Points, in no order, along strands that fork and pass close to each other.
Two points are linked if the straight distance between their rows is under 86.
q_909: -11,15,-38,12,5,-23,-63,17,-5,32,-19,10,7,21,-10,-5,24,-27,18,-7
q_439: 40,8,14,-3,-16,30,-49,-4,27,-23,-12,-4,9,15,-19,3,23,-23,-34,-7
q_200: -23,36,8,39,5,1,-1,-1,15,-16,-32,4,6,4,10,-35,30,8,-29,-30
q_91: 28,59,-34,32,21,-5,-11,-16,22,3,-14,31,6,-4,2,-9,-12,-8,-13,15
q_253: -8,47,-20,-2,-18,26,-44,-33,21,-4,5,8,31,17,-48,16,5,-29,13,6
q_518: 44,-3,19,13,-8,-34,45,7,-5,-22,-1,10,21,5,37,22,-15,37,-12,8
q_461: -6,-10,-19,8,-4,-26,30,14,-28,34,-15,35,-5,-5,13,-23,27,-13,2,18
q_44: 21,-5,-55,-10,-8,-3,29,3,-31,-32,-14,47,13,14,2,-22,10,-22,-34,1
q_509: 12,-13,2,-8,5,7,11,-8,-26,-15,-2,-9,6,22,13,45,-19,1,-6,8
q_706: 27,-13,-24,-14,9,-8,11,30,-5,21,-16,21,-7,-5,37,6,-25,-41,-14,-10
q_510: -12,17,31,-10,19,25,-29,-5,24,6,4,-36,0,-7,-20,37,27,17,-1,15
q_417: -18,32,-6,33,-7,6,-64,3,10,8,-23,-31,1,-28,-26,-22,-23,-29,-3,-13
q_942: -36,57,4,38,-21,-4,-15,-7,-29,-13,-29,-14,34,3,-28,36,-5,-23,-7,-40
q_937: -3,-9,-3,-12,30,2,-13,10,-36,11,18,-26,7,12,-12,50,-26,24,33,11
q_117: 18,44,-27,-2,24,16,-57,-6,31,15,19,18,-40,1,-15,-26,-14,-14,26,8
q_227: -24,-1,-3,23,-11,26,-4,-22,16,36,13,-22,-2,2,6,-42,-20,-48,18,14
q_833: -24,-11,-7,33,-20,-7,16,-23,-14,2,-25,-16,8,-18,-7,15,31,-22,-2,-2
q_816: -10,5,-15,21,26,-8,-29,53,7,16,-41,7,-11,-48,13,-2,9,-5,-20,-25
q_376: 43,-48,2,-17,-28,20,11,4,14,-8,1,-1,-5,-8,42,10,-8,-34,-35,19
q_853: -18,8,15,-23,42,10,-4,-1,-12,38,8,10,-29,-5,-23,-16,-4,-15,22,-17
q_701: 24,-19,-1,-27,-8,20,25,41,24,20,15,39,-5,-8,13,-5,-23,7,19,42
q_748: -19,-8,-16,38,14,32,20,23,-5,-9,-29,26,-8,14,12,-27,30,11,-18,-14
q_634: 25,14,6,-17,-38,-4,26,-25,5,-14,-6,15,-19,35,-12,5,58,-35,-17,13
q_284: 25,-16,-9,-21,-7,13,6,7,-2,-46,12,29,-5,-19,-7,-29,13,13,-37,-32
q_126: -15,-28,24,-25,32,11,2,-11,0,29,18,-1,-42,-33,-12,7,23,-24,9,-11
q_215: 28,-37,16,-6,36,-16,17,34,3,-21,11,5,-32,-24,0,40,-16,41,2,-26
q_77: 4,6,0,25,4,-22,3,-16,15,-23,18,-43,25,27,3,21,-14,75,9,-16
q_505: -33,-9,-8,15,-33,-20,14,-26,24,4,14,-3,9,26,39,-50,9,-25,0,-11
q_74: -18,0,-42,-4,-17,1,-7,-11,-6,-12,18,15,24,40,-24,11,12,8,23,38
q_613: 7,5,-26,-7,41,35,-54,-3,29,31,0,21,-30,0,-23,9,17,-20,-4,4
q_881: -11,-17,-35,-13,-8,-19,-8,-14,-49,-22,19,16,37,13,-23,16,-2,18,7,2
q_997: -7,-2,11,-14,49,-38,8,12,-23,9,12,-4,-4,18,27,25,-44,34,18,-52
q_236: -17,-11,2,15,-7,-15,28,5,13,23,-15,1,17,-18,10,-18,24,42,23,53
q_116: 1,-12,3,6,29,-12,2,-2,18,-21,31,-6,-2,22,-3,8,2,72,23,-14
q_667: -24,-14,-39,14,-11,25,-7,-14,9,38,13,-1,4,-20,-19,-45,2,-25,26,35
q_826: -4,30,16,47,-11,36,48,-41,-17,-29,-2,-12,6,10,-28,31,6,3,7,5
q_593: 21,-26,6,-16,-8,38,32,5,-10,-37,15,-13,-35,36,-28,15,5,11,4,21
q_150: 17,10,-4,14,-9,15,-66,15,28,-10,-23,-22,-6,-20,3,-15,-5,-22,-22,-27
q_283: 9,-4,-25,20,-16,11,2,25,-25,-22,-37,36,1,24,-9,-19,47,-10,-20,-3
q_75: -34,66,-8,34,-18,-10,-25,-8,-3,-7,-40,-8,26,15,-9,-13,28,-29,-17,-42
q_289: -1,-22,23,4,43,-22,22,27,-31,-18,18,-4,-35,2,7,6,-28,42,22,-56
q_269: -7,9,-38,15,22,7,-33,23,4,12,-19,9,29,-34,7,10,-12,-2,-17,4
q_822: -21,-23,13,3,11,16,-20,8,-10,29,8,-12,3,11,9,8,-27,34,32,19
q_741: -8,-42,-17,-4,-13,6,5,-13,34,1,16,0,0,6,21,-13,42,-2,-36,5
q_27: -27,37,9,7,-18,4,-46,-13,-15,-8,-17,-38,39,-11,-38,12,-20,-14,1,-11
q_340: 1,-19,19,-19,-41,30,-17,-31,22,-26,34,-26,14,10,-5,-1,6,-29,-9,7
q_390: -29,-31,16,-6,-5,27,-26,-10,-3,-15,13,-13,-16,6,3,-52,-1,-14,-2,-30
q_420: -28,1,-9,11,-11,-29,5,-28,39,19,6,-1,18,14,49,-4,30,-8,-21,-9
q_38: 22,25,22,-32,-6,-3,12,-1,-3,-31,0,26,-12,44,-16,-15,28,27,-15,-8
q_437: -6,-14,-43,23,-3,-19,-26,17,-22,28,-37,17,-3,-17,-5,-9,29,-22,17,17
q_612: 2,-2,-26,-14,2,66,4,-21,-3,-6,13,14,4,8,-19,-12,-7,-15,-9,36
q_568: -15,-5,8,-2,-21,-19,42,-16,0,-19,28,-13,-27,47,12,-47,3,-12,13,-18
q_421: -15,-7,-5,13,-10,6,-8,-8,-26,-23,-3,-6,20,3,10,-26,-17,-20,-6,-35
q_278: 41,-6,47,-10,10,-21,36,-8,21,-27,12,2,2,0,36,36,-9,20,-26,-31
q_625: 23,10,-19,-29,-1,-29,71,-5,9,12,21,25,12,9,18,-2,-27,6,8,27
q_939: -9,-19,4,-19,-19,33,-39,-28,13,-39,33,-26,10,35,-19,23,4,-1,-11,-25
q_600: -9,-1,9,45,-4,18,31,16,-16,-20,-29,-6,-21,18,28,-13,3,17,-3,10
q_801: 43,25,4,-8,21,24,-5,11,14,12,-4,32,2,-50,-35,-11,-31,0,-3,24
q_918: -34,-5,-26,43,-25,-20,-9,9,-49,-33,-21,-23,30,11,3,0,-13,-14,1,-28
q_649: -6,0,-17,-9,0,-23,58,-29,-14,-9,38,-1,21,-5,7,-35,-31,13,10,16
q_531: -27,-12,27,20,2,9,-19,39,34,6,1,-6,7,17,36,-9,-31,38,11,3
q_234: -5,-27,-32,-13,20,43,-38,-6,5,9,-6,8,1,-3,-14,40,34,-17,-26,5
q_580: 23,4,-2,5,-36,-15,46,-16,-3,-31,-11,12,10,14,8,7,37,-4,-27,17
q_14: -9,10,36,30,-16,3,6,24,-21,8,-53,-16,-18,32,24,13,16,-19,-4,-5
q_578: -9,-9,0,-13,9,-15,-23,-2,-7,26,6,4,-9,-43,-26,-12,52,-20,-4,-7
q_140: -22,-3,-38,1,-24,20,-6,-13,-3,11,-1,20,25,3,-36,-31,37,8,23,43
q_923: -13,34,20,-18,23,-26,-31,34,33,27,-19,11,1,2,4,25,4,42,-2,-9
q_645: 24,3,-18,-16,25,19,0,-18,-10,-26,5,17,14,-31,-23,13,12,-2,-50,-14
q_601: 8,0,25,-10,35,-3,9,15,49,10,21,35,-20,-23,13,24,14,21,-13,-26
q_132: -9,21,-33,4,-9,43,-5,-27,-20,11,-1,19,28,1,-46,15,5,-41,1,15
q_920: 31,13,-7,-14,-18,-44,52,-22,19,-11,-4,19,26,22,14,4,8,26,-17,31
q_639: 15,17,7,-19,8,-20,11,-1,10,-38,10,38,18,-3,-17,-19,25,35,-17,-24
q_862: 22,-17,43,1,-16,-13,10,23,-38,18,-29,-20,-20,-1,33,-8,-37,-31,1,-8
q_696: -12,-1,20,8,-15,-10,-8,19,9,21,-18,-22,28,12,58,-8,-56,3,15,8
q_293: 15,-32,-18,-1,-24,53,23,-2,0,-1,2,-2,-1,10,7,23,3,-29,-26,42
q_704: 18,-40,-6,-6,-7,-23,47,1,-22,-7,29,-24,-10,-25,-10,-23,-30,15,28,10
q_108: 1,36,-17,-12,29,-29,-57,42,15,41,-29,32,7,17,-7,12,12,15,11,-3
q_999: -1,25,6,-11,14,17,2,9,-25,24,-6,19,-17,2,-28,-37,-11,-12,39,25
q_133: -6,21,32,7,9,41,9,-28,3,-20,-3,-10,-2,7,-17,12,22,27,0,0
q_378: -24,8,11,-24,16,-5,41,-3,-4,10,32,9,-30,37,21,-35,-21,9,17,-22
q_814: 34,-14,20,-47,8,7,-2,15,-6,-33,19,22,-21,33,-15,-5,0,10,0,4
q_886: -18,-1,-13,-40,22,-18,32,-47,5,18,42,-11,-12,4,-10,12,3,3,14,17
q_466: -28,1,-18,-20,-5,25,28,-61,14,-3,50,-20,13,23,-2,2,-21,-9,0,12
q_224: -16,-25,9,-3,47,-9,28,32,18,20,9,18,-18,-41,8,47,-7,16,-11,-26
q_809: -5,24,8,1,7,-22,43,-2,-41,25,-22,14,-19,5,-26,-10,22,-15,22,26
q_949: -9,-38,38,-20,14,-12,-3,-3,7,17,31,-19,-30,-57,-10,5,-1,14,25,-3
q_980: -16,-32,7,-38,-6,-27,4,-16,2,9,50,-21,-22,27,3,1,-6,12,35,3
q_873: -48,-17,-29,54,-30,-31,9,11,-34,-6,-21,-26,3,-2,2,19,29,-12,19,-19
q_353: -13,-2,16,21,-14,-2,-27,-29,13,-35,-6,-57,33,3,1,33,1,36,-6,-5
q_120: 12,11,16,-10,-17,-42,21,4,15,25,3,-2,7,29,57,-5,-30,-16,-2,12
q_507: -31,-45,-20,-10,-4,21,-20,-11,26,-12,38,1,5,12,13,-23,9,9,3,-10
q_602: 58,47,-30,15,21,11,-23,-16,19,-17,3,30,-24,-49,-19,-18,-20,-4,2,24
q_125: 17,0,11,6,0,-27,-14,52,-17,1,-47,7,-15,-20,14,5,26,13,-12,-27
q_248: -4,32,9,37,-25,11,44,-27,-23,-4,-34,-6,13,-5,-4,12,2,-28,-2,3
q_17: 34,-23,-24,-33,11,-7,4,27,20,28,17,47,-8,-21,13,13,-17,-12,-2,3
q_288: 39,-22,-1,-21,-17,-9,32,0,-18,-3,-7,9,-23,2,33,14,7,-49,-25,-2
q_354: 5,-13,19,20,0,-16,32,12,-14,-11,4,-21,2,-45,16,-27,-24,23,9,-4
q_798: -18,14,47,18,-41,20,-3,8,-4,20,-29,-31,-28,12,6,5,15,-41,18,10
q_95: -23,-6,6,-4,29,5,27,8,4,-4,23,23,-17,20,-5,-14,-8,49,10,-9
q_295: -1,21,38,-14,-1,-25,-18,14,-21,31,-32,-28,-7,-2,22,34,-37,-27,2,-13
q_584: 1,21,-4,3,-8,-27,13,-28,27,33,-11,2,20,15,22,11,1,-33,-12,12
q_363: -2,-9,6,14,-33,19,-27,-18,6,-43,14,-40,10,20,-2,67,8,-5,1,-18
q_239: 25,-13,20,-32,14,-15,-12,14,-32,-27,17,-4,2,-39,-30,-16,-20,26,6,-19
q_313: 6,-4,-15,-34,23,-14,-32,7,-25,-22,12,28,29,-8,-21,8,-23,29,0,-13
q_785: 4,49,-26,23,7,42,-48,-35,26,6,17,-9,-9,18,-42,-17,-9,-24,7,8
q_573: 1,-15,37,7,-50,-10,-3,17,-11,10,-21,-34,-14,2,9,-17,-18,-38,25,17
q_964: 23,-3,29,-31,0,-21,-21,43,-15,-13,-20,8,-17,-33,-20,-18,0,15,-14,-21
q_719: 36,-7,18,-4,0,10,-15,-1,-12,-17,-21,-2,10,-8,-13,32,10,-14,-30,4
q_694: 41,8,10,-21,-8,27,-1,14,11,10,15,15,18,-9,-9,-11,-47,4,-1,47
q_423: -3,48,-38,40,19,-10,-11,-9,26,16,-27,8,25,-51,-8,-20,-19,4,-9,6
q_348: -9,-19,14,14,-6,-10,11,20,20,-7,-8,3,-13,-31,4,-5,53,49,12,24
q_693: 12,-35,-1,-42,-5,-28,11,-4,-18,12,46,-18,-9,-7,5,-8,-54,-8,38,16
q_491: -18,-8,44,16,2,-9,12,7,11,7,12,-47,-14,-49,10,-12,-20,34,27,12
q_882: 6,-14,16,-18,-30,14,-8,-21,45,24,21,-19,5,7,22,-29,-14,-22,0,25
q_631: -10,9,24,-4,31,-34,15,23,-14,32,-13,-17,2,-14,34,32,-42,16,6,-12
q_80: -32,13,13,-9,23,5,-30,14,1,14,-25,-22,4,0,-3,44,5,17,-16,-17
q_774: -3,-46,6,5,3,-20,-7,10,-22,2,0,-11,-21,-27,-4,-8,48,23,-3,6

Follow the links from the first point to the second, and from the first to the third. Name the last point that the two ways share.
q_215 / q_937 / q_639 | q_719
q_439 / q_390 / q_95 | q_420
q_509 / q_833 / q_227 | q_420
q_625 / q_348 / q_390 | q_126
q_348 / q_625 / q_584 | q_126

A fork is a point with three links. Follow the links from the first point to the second and name the forks in between, in order.
q_873 / q_95 | q_420
q_639 / q_378 | q_719, q_420
q_491 / q_741 | q_126
q_625 / q_507 | q_704, q_126
q_95 / q_862 | q_420, q_719, q_748
q_997 / q_150 | q_748
q_120 / q_354 | q_420, q_126
q_593 / q_531 | q_719
q_289 / q_645 | q_748, q_719
